A landscape with many peaks, sampled at points; each row gives a point and its height.
From any point a climber takes the steepest step (rise divided by distance) to one of its 6 nearest points. It stops when none of these is higher. Distance is the straight distance between rows; heights are no part of it.
Q_437: 105	56	129	90	84	81	98	116	125	65	107	86	146	90	72  h=4.90
Q_63: 92	79	117	111	88	76	127	151	99	84	89	84	121	94	81  h=5.46
Q_294: 93	103	57	96	101	96	144	118	84	125	68	93	88	98	106  h=6.10
Q_834: 100	89	64	85	101	93	145	119	89	108	72	82	104	100	106  h=4.86
Q_687: 155	71	77	64	107	77	153	130	73	105	52	71	102	114	113  h=5.35
Q_818: 85	100	133	116	84	92	93	135	97	87	104	109	103	90	73  h=4.52
Q_914: 82	118	101	124	94	89	113	137	87	111	88	112	78	91	82  h=4.45
Q_78: 71	134	49	101	122	113	128	68	100	139	92	106	81	100	131  h=4.30
Q_940: 100	113	39	85	123	117	135	75	90	124	83	90	91	106	129  h=4.72
Q_632: 99	76	152	110	81	92	62	96	114	77	115	112	114	97	73  h=0.67
Q_169: 85	107	115	101	99	97	88	81	115	98	118	110	107	92	93  h=0.61
Q_892: 74	117	71	108	100	96	132	118	91	120	77	107	81	97	98  h=4.34
Q_722: 125	76	65	72	111	96	134	94	101	93	84	74	116	104	101  h=3.72
Q_279: 85	118	126	115	102	113	44	64	102	125	125	140	76	109	118  h=5.99
Q_290: 86	101	136	123	87	104	54	91	96	101	110	129	84	96	96  h=2.92
Q_87: 124	73	77	72	103	102	121	81	115	73	102	67	130	98	97  h=6.22
Q_469: 100	96	114	119	86	76	140	171	92	99	84	86	111	99	88  h=5.49
Q_795: 106	92	148	119	77	111	33	82	97	88	110	129	89	103	98  h=3.99
Q_535: 76	115	115	117	103	103	76	73	105	114	119	132	82	92	104  h=3.89
Q_54: 99	77	111	89	91	93	95	85	128	74	121	87	143	91	85  h=1.62
Q_79: 72	135	102	131	97	109	104	145	64	118	86	131	47	95	88  h=4.98
Q_239: 73	121	84	106	99	100	111	92	108	119	98	115	87	94	101  h=1.75
Q_163: 99	102	137	127	95	121	28	60	107	113	133	132	83	119	115  h=6.19
Q_481: 175	82	70	47	116	89	143	88	95	91	71	68	104	114	94  h=5.34
Q_917: 117	63	94	88	94	81	135	136	105	86	87	72	126	97	88  h=5.37
Q_935: 89	97	92	97	99	99	120	97	111	97	98	97	113	93	91  h=0.17
Q_223: 81	105	122	123	82	96	98	132	93	104	98	121	92	90	79  h=3.80
Q_412: 156	97	49	52	126	101	144	92	84	113	56	79	84	119	115  h=5.95
Q_864: 93	98	93	114	90	80	152	158	78	114	68	87	102	102	98  h=5.40
Q_16: 73	136	105	104	129	113	70	51	119	134	139	127	82	123	129  h=5.81
Q_898: 108	61	157	99	75	73	82	127	125	59	115	95	143	90	60  h=5.79
Q_273: 99	104	58	88	113	108	129	78	107	111	97	87	111	99	114  h=2.47
Q_887: 91	80	133	103	81	83	91	111	121	73	110	103	117	92	77  h=2.94
Q_961: 82	119	128	131	88	115	51	109	71	106	106	139	59	95	103  h=3.84
Q_734: 89	94	94	88	106	99	95	64	128	90	120	83	132	98	105  h=1.66
Q_682: 90	103	147	127	77	123	37	128	67	89	101	122	76	93	98  h=4.71
Q_524: 67	138	85	119	113	110	101	71	101	131	114	121	70	99	113  h=4.07
Q_427: 84	112	136	129	90	105	73	140	75	97	99	122	73	92	87  h=5.78
Q_755: 149	89	64	62	123	101	110	62	120	70	113	55	133	109	107  h=3.88
Q_639: 83	122	60	87	128	114	111	56	113	118	111	95	103	99	129  h=4.14
Q_937: 164	98	48	58	128	104	128	65	104	95	90	67	105	114	118  h=4.56
Q_188: 91	90	141	137	54	139	12	104	59	100	106	124	87	111	129  h=4.48
Q_498: 80	110	115	93	113	104	76	57	134	110	132	110	115	110	108  h=4.96
Q_725: 141	79	57	63	109	94	152	109	76	104	65	76	92	113	110  h=5.31
Q_563: 84	128	122	133	94	103	100	169	68	108	86	116	71	96	84  h=6.00
Q_775: 78	118	121	122	100	105	77	92	97	109	110	134	76	93	99  h=2.38
Q_791: 119	87	89	66	118	105	96	56	136	73	128	63	149	101	112  h=3.11
Q_628: 87	113	136	125	84	116	51	106	82	95	105	126	67	92	103  h=4.16
Q_670: 80	106	109	104	93	97	92	95	108	103	105	118	93	89	89  h=0.77
Q_205: 157	88	70	60	125	101	87	43	137	69	137	44	146	107	115  h=3.47
Q_291: 121	106	55	74	127	109	111	53	121	96	115	65	118	107	124  h=3.40
Q_307: 86	109	131	126	91	85	119	167	86	97	86	102	99	95	75  h=5.56

For each start below, name the point where the climber stops.
Q_469: Q_563
Q_239: Q_294
Q_639: Q_294
Q_935: Q_294
Q_775: Q_163
Q_498: Q_163
Q_273: Q_294
Q_682: Q_563
Q_524: Q_163
Q_818: Q_563

Call two points neighbours if one is among the 6 nearest of the other. Go from one point of each pair to the other, from neighbour to neighbour, staying as high as possible. Name the lowest point that can't be avoided.
Q_294 / Q_898: Q_864
Q_87 / Q_563: Q_917
Q_412 / Q_294: Q_687
Q_412 / Q_163: Q_188
Q_563 / Q_898: Q_63
